Points, in no order, along strands that fork, close into loops and pass close to each other.
In the rows, zero is written as 128.
Two points are linked if the straight distance between their rows is under 152. Some points are linked to none.
kifi: [101 121 140 137 156 123 109  95 144  77 124 129 210 103 147 154 119 128
  97 150 126 122 158 149 121 132 102 169 160 151 179 152  90 118 147 189
 141 111 166  72 161 106 149 205 142 171 159 177 116  92]
fudef: [164 173 150 211 205 127 172 119 149  95 109 107 126 178 148 139 117 122
 143 151 141 117 189 145 163 139  69  59 112 145 134 107 120 142 108 190
 128 116 195  43 125  80 150 132 145 165 172 121 134 127]
fufe: [154 155 118 157 169 110 158 101 146 139 160 131  95 169 129  96 113 156
 154 162 194 105 120 130 125 129  97  26  78 135 121 154 136 111 123 146
  99 103 170  89 160  78 116  93 157 167 127 112 151 124]
fabob: [ 67  96 157 110  51 155 121 178 126 125 115 119 130  73 114 170 132 106
 111  54  75 155 119 151 130 103 164 206 119 120 139  66 160 157 146 130
 115  92 108 164 134 152  88 145 109 101 116 125 119 108]
pibon: [118 167 143 122 116 109 172 136 142 138 116 127 100 104 126  85 138 121
 127  98 153 118 153 139 100  82 133  86  90  90 143 160 158  98 157 148
 100  96 127 148 145 103  39  54 107 135 113 115 122 131]
tosi: [132 156 124  93  85  92 115 126  95 125 133 114  66 175  86 109 125 136
 100 111 147 148  85 131  79 143 130 103  94 109 109 153 141 119 141 149
 113  87  81 117 157 148 101 111 161 154  85 123 149 109]
vebez: [119 108 139 118 133 143 139 151 146 109 147 103 154  83 121 110  95 112
 151  86  94  32 179 107 167  76 121 171  99  69 104 128 183 143 134  89
 161 162 180 147  64 137 123  81  60  89 166 142 132 126]
Dufed: [ 98 110 118 128 131 138 156 107 169 128 161 110 115 118 113 138  67 123
 139 136 125 133 136 128 133  43 147  40 111  38 128 164 129 136 126  94
 108 117 115 151 123 160 150  73 121  86 160 133 180 141]
Mube: [141 143 174 133 136 139 155 174 115 129 153 152 138 113  92  93 103 107
 159 112 106  62 177  99 186 140 169 198 140 157  99 106 158 135 115  74
 183 197 141 149  74 136 137 143  60  79 171 157 118 167]
fus: [164 120 123 143 174 145 107 107 145  88 100  72 142 169 153 144 132 139
 100 149 120  66 171 147 157 161 120 110 165 118 117  71 124 116 101 165
 150 147 172  65 167 125 164 119 164 156 179 134 119 151]
kezap: [150 150 142 187 183 113 160 124 127 124  89 125 147 147 112 144 148 122
 145 148 140  76 201 125 153 133 104  92 149 124 136 133 132 106 112 158
 143 154 201  92 132  98 117 107  83 134 159  99  96 167]
Nodi: [102 120 120 127 119 156 115  95 121 137 128 162 140 137 145 130 132 110
 138 134 134 125 133 134 111 101 136 165 152 150 140 149 124 135 115  92
 148 166 158 120 147 139 177 167  90 126 149 126 125 104]
muv: [ 73  78 131 114  52 158 104 155 132 161 116 140 116  89 120 181 151 117
 108  81  73 183  92 137 106 114 160 179 125 127 149  81 137 151 128 123
  97  87 101 155 144 154 133 142 120 127 120 113 118 119]
boko: [ 74 111 135 117 107 145 102 158 143 151 139 158 119 130  99 151 165 125
 161  77 104 186  45 137  95 152 138 187 119 150 151 119  94 182  94  99
 134 137  54 140 125 145 155 166 155 128  77 158 134 109]
Ruz: [142 115 135 141 148 115 107 178 117 144 108 153 152 101 130 132 162 132
 130 133 127 182  77 117 149 175 154 146 160 164 136 130  73  95 102 109
 131 145  81 202  52 136 147 120 147 103  60 110 102 169]
fid: [105 125 126 112 134 130 136  89 155  94 134 105 116 178 128 108  64 150
 108 165 157 127 102 164 103 132 111  82  73  94  74 126 123 102 129 156
 138  92 103  93 199 107 140 126 177 162 141 124 164 109]
lili: [142 123 133 124  74  94  61 140 117 100 116  92 109 131  77 163 156 174
 115  99 114 134  82 155 144 173 138 154 132 113 121 107 131 122 146 146
 131  78  82 134 161 155  81 135 202 102  73 123 126 128]
Nuzu: [134 133 117 133 164 118 145  91 134 115 144 114 111 182 135  90  95 155
 134 176 178 114 100 141 112 141  88  66  78 124  98 142 126 112 129 156
 117 107 146  85 184  99 139 124 167 177 126 121 149 112]
savu: [148 121 122 135 148 149  77 100 126  97 114  88 143 162 136 152 140 134
 111 135 115  76 149 146 175 155 130 132 176 134 118  86 119 128 111 133
 149 159 162 101 171 139 153 135 148 128 159 121 112 151]
bulu: [ 98 146 158 148 112 149 150 102 190  77 140  80 110 147 126 127  51 135
 100 138 150 122 135 162 138  84 161  73 106  70  89 114 112 128 113 143
 132  93  90 102 176 125 103  83 170 119 192 119 184 115]
fatep: [ 87 127 131  67  85 145 166 180 124 167 102 121 124  39 127 108 143  90
 131  94  98 159 169 113  86  98 109 182  88 122 127 108 170 131 148 132
  93 114  98 172  83 151 105 101  72 155 122 105 117 120]
ravo: [100 135 146 144 124 164 148  95 185  92 124  99 115 145 129 107  73 129
 109  95 121 104 156 160 150  72 142 106 121  73  91 136 120 153 110 116
 134 128 150 121 156 145 129  82 128 130 186 142 170 113]
tosa: [130  90 128 118  90 170  97 155 130 145 158 145 130 123 112 132 119 110
 169  84  86 113  96 117 144 120 190 170 148 130 114 116 144 197 109  61
 153 155 139 164 104 169 162 152 118  61 121 142 128  92]
vizop: [121 150 158 151 198 118 174 115 131 104 134 187 139 169 134  91  99 137
 122 187 164 131 157  99 147 108  95 118 155 178 155 167 136 134 103 146
 140 199 188  91 138 115 182 168  85 149 164 118 110 118]
ser: [106 177 153  78 150 110 189 157 147 125 145 125 102 108 126  80 108  92
 100 109 127 191 138 107  93  73 129  80  80 106 179 148 143 137 186 160
  62 110  57 162 123 116  67  57 108 125 136 101 149 117]
Zami: [103 122 153 129 149 155 158 140 172 103 135  95 141 103 122 105  84 123
 145  64 101  54 187 135 169  73 121 141 103  50  99 137 161 144 134 107
 148 153 178 143  98 148 109  62  89  97 175 146 150 129]
favu: [137 116  97 108 169 112  80 120 102 149 149 153 166 161 159 150 129 146
 130 210 143 148  63 107  81 188  82 134 132 160 123 150  86 124 158 158
 133 144  74 118 137 135 170 182 172 137 122 157 130 145]
Dibi: [105 154 149 150 166 116 189 105 203 155 184 110 117 132 128 107  88 154
 164 149 172 123 168 116 142  69 126  52 102  79 118 159 127 157 124 137
  91 144 153 121 148 126  70  77 127 130 179 151 177 131]
rifo: [ 88 105 133 141 141 163  83 161 136 132 132 164 166 100 172 173 162 123
 158 111 112 171  89 147 144 144 154 203 156 157 184 119  55 128 109 116
 135 153 116 163 112 123 169 164 133 101 117 128 114 145]
turu: [126  93  70  48  83 109 111 109 148 161 123 130 117 118 171 146 165 149
 117 163 105 197 145 105 133 194 122 137 186 156 196 114 117  82 124 120
  98  83  87 141  46 146 140 106 167 180 100 101 125 152]
ver: [135  75  88 115 114 150  37 118 136 166 141 152 166 109 179 184 156 136
 125 183 104 150  81 126 116 162 139 148 147 138 157 110  87  99 133 105
 133 122 109 145 129 137 191 157 157 106 124 112 110 139]
ris: [ 77  87 117 101 111 148 120  91 145 152 119 183 120 123 153 130 117 118
  97 164 120 197  88  96  58  90 107 119  88 137 176 134 133 128 155 141
 105 113 110 127 153 113 188 168  97 192 119 124 128  94]
Zerot: [144 110 100  68  80 138 154 161 130 183 123 139 110  57 132 128 167 117
 137 131  93 167 126  96 126 127 145 165 154 153 135 102 169 107 102  67
 127 113 106 177  47 144 108 124 107 108  85 107 131 119]
Lub: [118 151 142 127 130 119 175 155 147 128 131 107 109  96 112  96 112 117
 144  79 151  87 159 137 126  73 140  90  79  58 110 165 163 119 147 135
 109 115 132 153 124 125  44  46 103 108 126 132 131 137]
nug: [137  86  80  96 104 132  70  85 126 149 129 148 137 130 162 159 140 128
 108 194 123 124 107 126  86 144 126 118 135 112 133 125 130  81 144  95
 134 105 128 122 155 136 188 140 134 138 112 109 119 123]
vog: [126 141 153 135 150 122 136 148 115 123 141 184 142 134 115 113 114 120
 149 125 114 143 161 131 175 149 183 161 165 169 133 129 101 128  93  76
 169 226 127 160 119 136 186 170 102  75 151 144 106 171]
menaz: [137 145 164 129 154 138 166 162 132 120 151 129 144 103 110  96  92 112
 145  91 109  31 194  89 167 108 127 189 126 115  95 132 170 128 115  92
 177 195 171 121  57 128 138 108  49 105 193 149 130 150]
misi: [107 117 117 122 167 111  91 121 109 136 144 164 159 140 168 154 144 136
 126 193 150 178  67  98  92 156  88 159 138 181 170 146  89 141 153 160
 114 154  90 119 138 130 170 201 149 161 119 160 115 131]
fam: [135  71  74 115  75 151 104  90 120 152 141 147 105 138 122 132  87 117
 105 148  99 140  85 104  71  90 156  75 106  79 103 162 131 138 112  97
 133 122 114 135 130 146 196 129 112 118 130 129 154  96]
midos: [181 129 124 153  93  98  82 130  93 103 102  84 128  90 143 172 180 158
 108 111 137 118 148 145 153 177 108 128 146 115 153 114 139  98 173 184
 107  52 126 129 142 114  46 104 181 107 105 129 101 144]
varo: [127 143 146 160 153 109 141 102 136 112  83 115 151 106 142 135 156 129
 127 149 151 101 162 155 119 122  89  99 114 119 168 157 129  91 156 182
 118  85 170 103 172  95  76 119 123 161 116 115 104 120]
modo: [128 157 164 151 167 136 126 122 103 105 129 149 143 153 122 117 134 115
 140 105 116 124 159 139 173 160 140 165 186 183 135 124  90 135 107 125
 155 191 148 124 151 141 175 173 135 106 182 149 120 168]
lel: [102 140 153 146 153 141 164 134 137 120  94 135 154 112 119 108 147 123
 154 101 129  46 193 131 145 100 107 158 122 101 121 127 157 108 125 126
 164 160 196 117 126 104  76  93  71 119 168 111 107 119]
rapa: [123 141 110  88  84 110 122 109 109 143 122 137  85 138 112 114 149 121
 101 124 140 162 108 117  73 125 130 119 117 117 138 141 145 114 146 117
 105 101  98 139 136 151 112  96 126 165  80 119 136 113]
Guri: [129 139 113 145 144 111 125 105  75 117 151 120 114 190 116 111 119 149
 143 150 152 141  67 128 115 159  73 126 116 169 107 151 120 151 123 151
 121 150 110  93 158 139 136 187 166 152 108 139 139 113]
dife: [ 62  87 133 126 101 157 107  80 149 113 124 171 161 125 155 155 102 113
 100 130  99 150 119 155  94 103 127 159 115 129 174 138 111 112 144 150
 141  96 151  95 185 110 201 203 119 164 171 145 134  87]
Lib: [107 135 125 100 132 107 134 134 117 157 110 132 123 102 123 132 189 132
 126 115 126 213 114 114  97 145  94 175 127 179 165 120 120 134 154 143
  81 106  84 134 127 143 102 137 133 189  89 124 115 140]
basir: [153 147 134 178 146 136  84 147 110  78 125 120 180 146 123 137 110 144
 120  93  99 114 107 159 175 196 137 146 173 163 123 117  30 153 113 176
 149 163 102 127 120  97 158 180 192 100 173 166 135 163]
paku: [144 143 158 132 107 132 169 181  90 136 125  95  99  93  90  84 146  99
 171  69 135  79 143 128 130 118 141 170  80 116  96 129 173 146 164 130
 127 103 104 141 100 158  49 123  91 120  98 151 100 120]
somu: [205 138  92 132 159  82 119 118 119 135 140 108 120 177 111 151 112 142
  98 197 132  88 151 103 153 168 146  63 170 121  89 105 130  90  75  96
 141 171 146  94 136 105 173 120 135 135 136 110 132 210]
vit: [ 95  93  99  92 107 137 111  98 121 165 142 178 109 135 137 139 139 122
 111 158 119 215  75  83  53 121  99 135 101 160 162 130 136 144 133 121
 107 141  88 125 138 133 184 164 111 180  98 135 133  95]
Zup: [169 167 139 146 117  93 137 146 132 134 161 114  47 153  94  97 113 139
 142  62 190 105 141 143 129 114 152  34  76  89  91 172 155 116 109 148
  98  68 138 116 132 107  67  52 166 122 123 112 161 133]
gov: [175 163 128 191 143 113 102 130  76 121 107 110 144 142 122 160 149 134
 151 126 143 115 122 142 161 177 102 102 155 151 111 127  79 142 154 162
 118 115 106 119 124 120 118 155 160  99 134 137 110 158]
dedas: [147 109  85  81 173 106 101  93  99 139 151 145 143 181 153 127 109 141
 127 221 158 125  87 105  72 180  78  99 123 138 104 151 121  96 154 135
 139 132 114 104 152 125 184 154 161 151 111 133 138 131]
vere: [ 99 126 127 133 151 129 104 102 107 128 145 169 153 147 153 141 139 122
 140 162 152 158 102 125 113 136 115 168 154 183 165 152  97 142 128 128
 140 179 121 119 150 138 181 197 122 141 135 143 119 120]
liro: [122 130 136 149 128 154 135  91 162  86 110  90 110 158 120 108 106 139
 108  94 129  85 158 158 156 105 134 124 128 101  88 117 129 138  96 122
 144 127 166  97 177 128 115  97 132 152 162 125 148 116]
zipo: [118  60 119 119  73 173 120 160 115 172 152 147 138  81 141 132 128 116
 159  94  69 126 104 117 128  99 191 183 128 126 137 113 147 181 114  87
 136 142 159 168  98 155 164 155  93  59 134 133 115  97]
vud: [166 116 122 116  94 102  70 129 107 125 122 106 113 110 154 151 195 165
 108 128 136 124 126 131 164 181 122 144 165 125 160 102 136 101 166 157
 114  66 125 166 116 145  70  77 185 106  83 105 107 151]
Tusi: [ 73 120 132 129 125 127 106  80 139  75 155 144 183 114 141 154 109 130
 107 119 107 156 127 156 110 128 109 192 147 166 178 146 102 114 136 152
 146 119 158  87 174 117 178 217 151 167 162 177 138  92]
fav: [134 112 118 107  86 139 112 143 124 127 131 115 105 112 106 132 124 111
 123  97 121 103 124 117 127  89 160 134 127  79  95 132 175 153 137  86
 127 117 142 166 118 171 102  95 100  93  94 125 124 108]
siv: [121 181 145  98 123  97 176 137 143 134 145 135  80 126 125  72 120 117
 110 106 154 155 137 125  99  86 144  59  83 101 166 160 153 112 166 162
  77  93  94 148 147  99  48  55 128 139 123 115 142 127]
fati: [ 85 119 122 114  88 134  95 107 115 138 133 140 116 150 108 147 138 120
 134 107 120 159  68 142  91 138 130 165 123 139 122 133 118 159 118 112
 134 135  81 124 157 158 144 173 142 140  99 149 139 104]
tefef: [135 169 156 195 185 139 216 129 160 139 146 122 109 161 124  84 109 148
 176  91 164 100 172 131 158  90  97  85  91 125 103 148 137 155 114 141
 121 144 187  89 114  89  87  97 105 146 170 122 150 123]
Ges: [173 165 137 185 213 123 149 133 140 109 117 115 144 157 164 151  97 116
 131 196 164 111 156 127 144 156  54  35 104 139 130 135 120 142 153 207
 102 101 190  55 129  66 152 151 165 155 150 127 118 104]
zafof: [143 111 109 120 130 155  58 105 129 121 137 119 145 163 139 156 136 130
 124 148 103  95 126 135 173 141 153 137 175 141 128  89 119 133 109  91
 156 182 151 123 154 142 176 149 134  97 147 104 109 150]
Dimim: [ 71  66 127 120  72 165  92 158 145 179 135 160 113 102 121 179 160 134
 142  80  63 195  57 133 102 139 167 178 118 134 160  93 101 168  94 111
 110 103  84 147 138 141 169 159 145 123 108 132 121 119]
Zalal: [171 130 134 165 138 122  82 134  92 113 108 101 131 135 101 150 171 147
 149 113 135  96 111 139 185 172 133 129 163 138 115 102 109 134 144 131
 133 119 124 147 136 136  90 124 158  80 101 111 101 158]
Vili: [191 149 130 181 140 109 103 135 105 126  83 112 142  88 170 178 176 118
 118 154 145  81 199 125 129 178  90  81 144 117 168 139 135  96 172 203
 116  61 183 113 121  85  54  84 133 119 140 112  95 137]
pude: [122 110  83  49  74  92 146 108 135 149 110 125 101 112 174 115 161 131
 109 156 120 176 187 111 117 161 120 136 176 146 197 120 148  73 123 120
  93  77 125 141  64 128 104  90 127 184  88  87 125 146]
Muzot: [154 124 134 119 136  95 138 155 112 149 119 137 148  74 141 144 172 136
 127 175 107 141 147 108 191 145 146 157 173 154 124  91 143  71 112  83
 149 132 142 200  68 112  83 117 101  67  98  88  96 170]
labi: [148 142 133 165 136 137 150 114 119 112 114  92  97 159 100 109 127 134
 147  82 158  79 153 146 148 115 130 112 126 111  76 138 141 140 109 119
 131 126 164  98 155 125  88  98 119 139 133 115 129 133]
remo: [ 87 136 147 139 155 141 171 107 189 121 157 101 122 129 127 117  71 128
 147 117 137 120 163 139 147  54 134  75 109  54 113 159 122 153 125 111
 110 136 132 137 133 159 117  69 120 108 181 150 178 133]
gapaf: [153 106  84 118 117 162  90  90 148 126 142 118 114 173 134 130  99 130
 112 150 112  87 136 120 135 107 147 111 155 112  92 114 136 136  80  70
 158 172 158  98 146 132 197 129 120 137 156 105 139 133]
Kori: [109 130 129 126  93 131 104 112 112 120 125 114 109 157  91 130 128 126
 142  90 126 120  90 146 122 134 143 159 139 129  90 133 125 162 118 103
 139 135 106 125 161 167 118 157 146 123 101 139 138 102]
Mep: [143 146 136 162 185 109 165 111 102 108 148 160 120 198 130  94  92 143
 122 184 167 136 139  96 144 126  99 100 151 179 115 153 127 143  89 127
 136 207 162  95 140 123 191 167 113 155 156 121 123 140]
kan: [ 72 157 163 120 134 144 194 132 122 107 129 129 144 107 131  70 101 103
 140  68 129 121 133 141 120  72 110 178  85 131 130 166 160 150 156 140
 132 148 144 131 118 140 105 142  87 137 156 180 137  83]
konu: [ 97 140 140 137 125 114 146 101 119 113 101 121 139 123 129 120 144 126
 118 117 147 145 120 154 106  99 103 143 112 136 153 145 134 116 154 154
 111 114 133 113 171 118  93 151 112 172 106 133 112 108]
tuk: [185 133 125 162 132 121  84 131 109 125  88 106 168  86 171 178 176 138
  99 164 143  84 165 122 143 181 108 110 171 129 148 115 113 107 176 191
 114  82 153 129 139 104  68 110 143 116 147 131  94 142]
sedu: [107  66 108 123  71 167 114 128 117 157 129 145 141  91 144 138 122 119
 119 103  75 113 127 128 121  66 170 156 127 102 130 124 154 154 122  99
 129 132 185 161 125 138 155 133  74  78 154 114 114  99]
rus: [123 126 141 106 131 143 164 175 114 174 139 167 123 103  99 114 170 113
 171 115 142 187  79 101 102 145 145 172 125 193 139 119 120 157 105  88
 136 174  50 164  68 148 145 149 117 122  61 148 120 113]
Nemur: [133 119 131 121  95 150  91 134 126 115 130 108 105 147  90 130 123 125
 147  84 117  96 107 131 152 128 165 155 150 112  77 116 149 179 120  83
 144 135 135 149 143 175 115 131 133  96 106 128 131  98]
kigol: [127 103 107 101  93 149 130 151 124 188 132 159 115  88 122 139 168 118
 152 126 112 183  89 104  96 129 155 160 146 160 140 116 128 139  98  67
 128 149  79 162  78 150 153 145 115 107  76 130 128 109]
muso: [153 107 146 147 153 118  85 188 121 118 119 152 146 127 101 127 150 127
 141 114 118 146  67 121 168 176 174 148 149 151 119 111  90 124  99  89
 163 154  97 206  73 135 146 124 142  73  45  95  98 147]
lefu: [117 133 121 132 124 100 110 110 105 131 106 114 144 110 135 149 173 136
 121 130 139 163 103 138 106 141  99 162 133 154 156 129 110 118 162 157
  98  98  95 115 150 136 102 159 147 167  98 144 112 138]
seki: [146 137 135 129 146  92 139 150 124 135 122 173 150 122 117 136 120 128
 126 156 103 146 179 119 193 127 179 150 165 145 126 115 122 110  82  65
 168 221 134 148 120 113 168 173  73  71 149 141 100 178]
pipa: [140 112  94  88 119 120  94 140 148 166 115 148 153  91 184 151 160 149
 107 168 113 195 103 101 144 183 132 134 197 172 179 128  81  69 117 127
 108 108  84 173  25 132 147 114 165 150 104 111 119 169]
Gumup: [205 134  81 108 163  89  94 120 107 135 138 111 141 170 136 151 121 142
 104 215 141  80 142 109 129 202 132  66 168 117  89 114 118  84 121 121
 134 138 142 102 134 112 175 102 163 115 145 118 122 190]
pugu: [121 142 165 127 122 153 160 174 100 138 155 159 140  93 111  92 125  93
 182 116 132  87 141 108 146 132 168 213 116 171 116 134 144 154 125  87
 170 182 109 154  66 157 135 158  68  86 138 169 124 134]
Leso: [ 98 142 144 118 103 141 138 108 163  76 139  90 109 165 113 125  40 135
  88 150 156 130  91 163 101 105 144  77  87  79  76 117 122 104 123 155
 143  84  62  96 175 115 120 110 180 127 161 108 180 107]
kepam: [160 149 140 170 176 110 130 123 144 122  77 124 156  94 152 158 159 119
 132 175 146  79 194 142 122 149  84  64 116 111 182 163 128  94 162 212
 122  70 195  92 143  74  75  95 133 146 128 111 105 125]
rizo: [100 122 115  86  87 135 163 163 131 150 104 126 125  49 141 106 133 100
 124 113 102 130 154 113  89  63 122 145  96  81 130 126 174 115 143 111
 107 112 123 177  84 141 101  80  70 118 117 114 122 118]
sikad: [147 150 159 138 109 118 165 183 105 110 125  81  82 108  84  95 116 103
 145  43 141  88 148 142 130  98 154 126  77  77  86 151 179 137 159 148
 117  88 111 137 125 146  37  94 113 113 102 140 114 117]
lis: [ 78 150 151 146 109 125 171  94 121  83 126 114 142 132 110  96  95 125
 112  70 127 146 120 164 120  94 120 165 117 149 124 152 135 137 135 139
 134 130 139 103 158 128 104 171 126 152 138 161 134  84]
kov: [130 108 147 134 127 156 105 176 131 134 138 164 138 132 100 124 139 114
 175 101 117 129  71 126 148 156 186 172 145 154 123 114 107 155  92  59
 166 172  92 182  90 147 153 150 129  71  75 123 115 117]
zezu: [109  96 118 114  82 152 120 138 128 133 119 123 130  87 134 136 124 113
 118 102 101  95 143 129 131  63 146 145 119  80 110 117 178 145 141  95
 131 123 170 174 116 145 109  95  74  86 125 112 115 107]
timo: [142 119 132 103  74 103  72 135 115 121 120 110  91 123 110 151 183 158
 110 106 126 138 101 136 145 164 140 153 144 115 141 100 148 113 154 128
 121  76 106 164 143 163  75  99 181 109  65 104 117 131]
Velik: [177 155 131 171 130 117 145 141 116 128 140  97  62 155  93 114 125 136
 161  66 178  85 153 141 141 120 131  69  97 100  69 148 151 131 108 126
 112  89 162  99 135 110  73  75 138 128 114 103 139 136]
fidub: [104 128 154 156 135 127 138 146  92 122  98 117 162  88 130 139 186 126
 160  90 130 123 142 155 150 139 118 200 147 158 153 107 105 116 150 143
 127 123 128 140 128 128  71 166 114 109 118 141  97 138]
rofit: [126  90  79  82 132 140  94  72 131 140 141 156 132 166 151 135 100 130
 118 195 140 124  98 124  67 143 110  90 103 103 102 139 132  84 141 104
 150 115 123 108 169 122 204 147 141 157 121 120 141 109]
lom: [174 122  83 122 148 129 116 100 155 125 141 114 112 180 127 132 100 138
 103 181 138  81 139 111 129 122 141  86 156 112  87 111 134 110  68  75
 154 176 150  80 142 108 184 116 119 156 142 103 146 161]
tusu: [164 118 126 134 149 100  91 155 131 128 121 150 165 112 133 145 132 134
 107 166  95 164 134 123 214 142 183 132 154 141 131  99  91 107  93  80
 157 195 129 198 106 104 157 147 108  57 107 115  93 182]
Vipi: [143 125 121 113 132 116 121 163 120 159 105 140 132  93 137 129 189 144
 134 124 125 181  98 110 147 182 135 150 176 173 160 119  92  87 122 119
 111 112  84 187  41 147 114 105 158 125  69 104 110 171]
bevin: [ 91 110 108  82  92 125  87 116 118 162 148 160  95 160 100 150 144 133
 112 135 102 199  55 107  53 157  98 138  98 142 132 127 124 151 126 124
 125 122  47 123 148 158 159 152 145 158  87 148 147 107]
Fur: [121 163 155 172 187 135 212 113 213 156 160 123 123 149 130  87 106 165
 172 126 158  99 186 116 150  82 109  86 111  98 122 144 126 162 108 139
 120 165 186  96 119 104  90  82 111 148 191 139 171 129]
Zuge: [182 156 120 163 202  97 145 122 113 129 132 126 134 172 147 139 106 124
 129 211 177 102 149 110 123 167  77  32 121 144 113 144 119 116 138 174
 112 120 178  77 135  85 174 125 149 156 144 118 118 149]
bobov: [167 118 131 158 203 141 148 113 177  89  90  79 143 168 161 127 129 144
 103 159 123  75 183 157 137 159 112  86 136  99 125  62 119 114  98 187
 154 116 181  34 156 102 166 108 184 175 182 145 137 140]
fepe: [184 121 129 115 146  81 101 146 129 142 130 138 157  99 146 158 155 141
  90 182  86 163 129 116 227 143 165 128 169 148 127  90 124  92 106  78
 167 136 139 215  78  93 111 115 119  57  92  91 106 174]
fof: [ 91 153 149 101 136 134 195 158 113 127 124 117 133  97 125  70 116  94
 139  88 133 140 129 125 103  66 109 157  55 111 134 153 164 157 171 149
 103 150 106 147 102 143  89 117  74 146 120 163 121  98]
zuzeg: [134 147 146 154 157 138  92 122 115  91 126 132 182 135 142 146 135 127
 125 115 112 117 136 151 173 176 137 170 190 170 154 122  52 137 124 161
 146 169 131 123 149 121 157 185 162 107 183 165 125 150]
Lifas: [173 137 119 120 162  98 111 119 112 142 105 134 166 123 183 151 139 131
 102 201 165  98 134 109  85 181  92  97 152 136 137 152 103 109 199 190
 107  73 143  98 137  95 130 136 166 160 131 146 104 127]
Luko: [149 164 126 148 147 101 159 117 150 149 183 126  69 161 117  83 100 159
 151 123 198 122 115 127 127 103 126  14  68 113 101 160 137 126 111 145
  81  98 142 109 144  96  82  70 162 147 136 129 173 120]
Kipe: [100 121 109 116 106 149 139  97 143 131 135 135 109 132 123 116  83 108
 114 133 136 146 100 121  92  55 139  68 100  74 120 169 130 140 139 113
 115 125 111 151 137 144 151 100 105 132 133 138 157 102]
Bomo: [166 159 133 206 141 124  94 155  87  92 105 117 161 145 106 146 120 142
 151  86 121 124 102 158 177 188 117 117 153 160 106 122  43 162 135 170
 138 127  86 131  97  99 133 174 178  81 137 149 122 158]
Fafa: [124 139 130  79 126 131 175 166 115 183 133 141 107  99  92 103 186 123
 150  95 129 209 116  94 101 158 109 180 112 192 142 115 137 157 140 114
  90 136  63 150  85 156 103 120 122 170  74 125 121 120]
sogul: [ 60  97 134 119 104 160 129  87 155 132 116 180 135 132 155 126  90 112
  99 141 117 169  93 129  82  71 119 126  92 122 171 145 123 135 155 149
 125 113 128 120 171 113 185 180  99 171 154 137 137  82]
dav: [ 93 115 153 124  87 164 100 112 123  85 132 112 143 114 113 150 117 122
 114  53  79 108 143 167 170 122 156 194 151 136 124  91 149 147 126 105
 157 126 177 138 170 139 109 153 129  94 152 144 138  91]
mir: [203 152  90 125 172  83 115 124  83 141 141 121 138 181 143 141 111 137
 125 212 164  91 141 112 103 206  99  45 146 135  84 135 112 102 140 154
 118 112 144  92 126 102 177 113 169 128 145 128 132 174]
Zogis: [154 136  94 131 149 126 167 106 158 132 143 126 125 135 116 111  99 133
 132 140 162  96 144 108 124  72 135  90 135  97  99 174 136 132  97  76
 138 166 156 118 109 105 126  97  81 136 130 130 162 130]
zin: [129  70  83 128  94 179 101  80 152 138 143 140 114 155 144 114  69 128
 110 137  92 109 115 123 112  83 155  87 117  80  96 150 123 152  99  95
 144 142 152 115 149 138 222 132 115 125 183 121 153 105]
dis: [128 133 100  65  75  99 151 117 126 150 122 139  85 117 141  95 160 124
 100 129 129 179 158 109  84 136 131 128 138 131 168 128 153  95 134 111
  93  84 113 149  92 136  99  74 115 173  81  98 131 126]
Serop: [ 82 166 159  98 136 123 200 163 135 125 111 122 130  91 123  73 111 102
 105  91 117 181 136 124  93  67 108 142  61 120 155 137 155 148 182 166
  75 128  81 150 130 111  65 106  80 156 125 122 123 102]
Koso: [112 141 130 126 155 152 150  98 149 122 129 177 144 141 143 106 113 118
 129 148 141 114 162 122 123  78 124 143 158 150 142 165 133 131 100  99
 164 185 183 106 131 119 185 153  68 134 172 125 128 106]
Dete: [133 138 118 146  94  86 107 117  94 107 116  90 134 120  94 152 155 155
 127 100 125 152  98 158 116 155 113 149 120 140 132 126 115 122 155 159
 109  89  82 100 152 135  87 162 179 139  87 145 114 135]
Gitu: [129 114 117 102 110 126 143 155 120 168 114 143 144  55 151 143 174 127
 142 163 109 144 142 107 142 117 138 175 164 155 134  96 155  80 106  73
 140 136 135 176  72 125 104 135  86  93 103  89 109 142]
gud: [175 153 150 215 193 135 170 117 178  87  96  86 118 170 153 129 142 143
 121 129 114 100 202 161 148 143 101  77 115 114 149  55 123 125  86 189
 155 106 189  24 124  88 144 104 174 171 184 141 158 139]
Vobun: [ 78 125 153  86  73 141 156 192 126 135  98 108 123  55 113 135 136  86
 106  60  88 160 154 136 101 104 132 198  94 118 129  84 164 140 157 144
  96  93  79 161 116 155  69 116  89 138 116 106 115 120]
Potaz: [128 136 152 124 113 147 161 172  98 148 132 124 126  95 101  89 154  96
 180 100 141  93 124 116 128 126 152 195 107 148 107 125 152 155 146 101
 142 143  99 153  81 168  89 142  84 111  98 161 109 124]
sabi: [138 135 121 155 173 118 139 103  85 110 150 138 117 206 134 101 102 144
 136 181 167 130  99 109 126 147  77 109 130 179 105 150 119 148 104 138
 129 180 140  90 152 131 174 178 146 154 140 126 134 124]
musiv: [130 146 112 110 109 101 117 119  83 128 154 114  80 196  82 110 116 156
 131 133 139 152  56 130  85 160  88 110  92 143  96 155 134 144 126 156
 124 117  83 100 159 152 113 160 170 153  78 141 158 104]
kovig: [ 94 111 147 125  39 135  89 139 126  72 119  94 116 129  84 184  82 119
  64  87 105 139  89 155 118 105 171 147 128  98 115  95 160 136 136 137
 141  84  84 123 163 147 102 136 153  97 117  98 137  99]

A tip is a point with one link. Name the tips that can be reached along the links from each point below, in the order of the rows.
Velik: tefef
varo: Zami, Zalal
dis: kifi, ver

A piece is two or more points that can be reached from each other along the links. Count, over all rows, the pieces, the separate loops (a circle has one, a figure eight two, a Y none), the forks (points with three links) and the tips (points with one).
pieces: 3
loops: 5
forks: 9
tips: 5

A fork is a point with three links, a tip a point with one. Leave the first point through the second and follow the links. Name the first fork or tip that comes.
siv, ser: konu
Leso, fid: ravo
muv, fabob: zezu
Vili, tuk: lefu
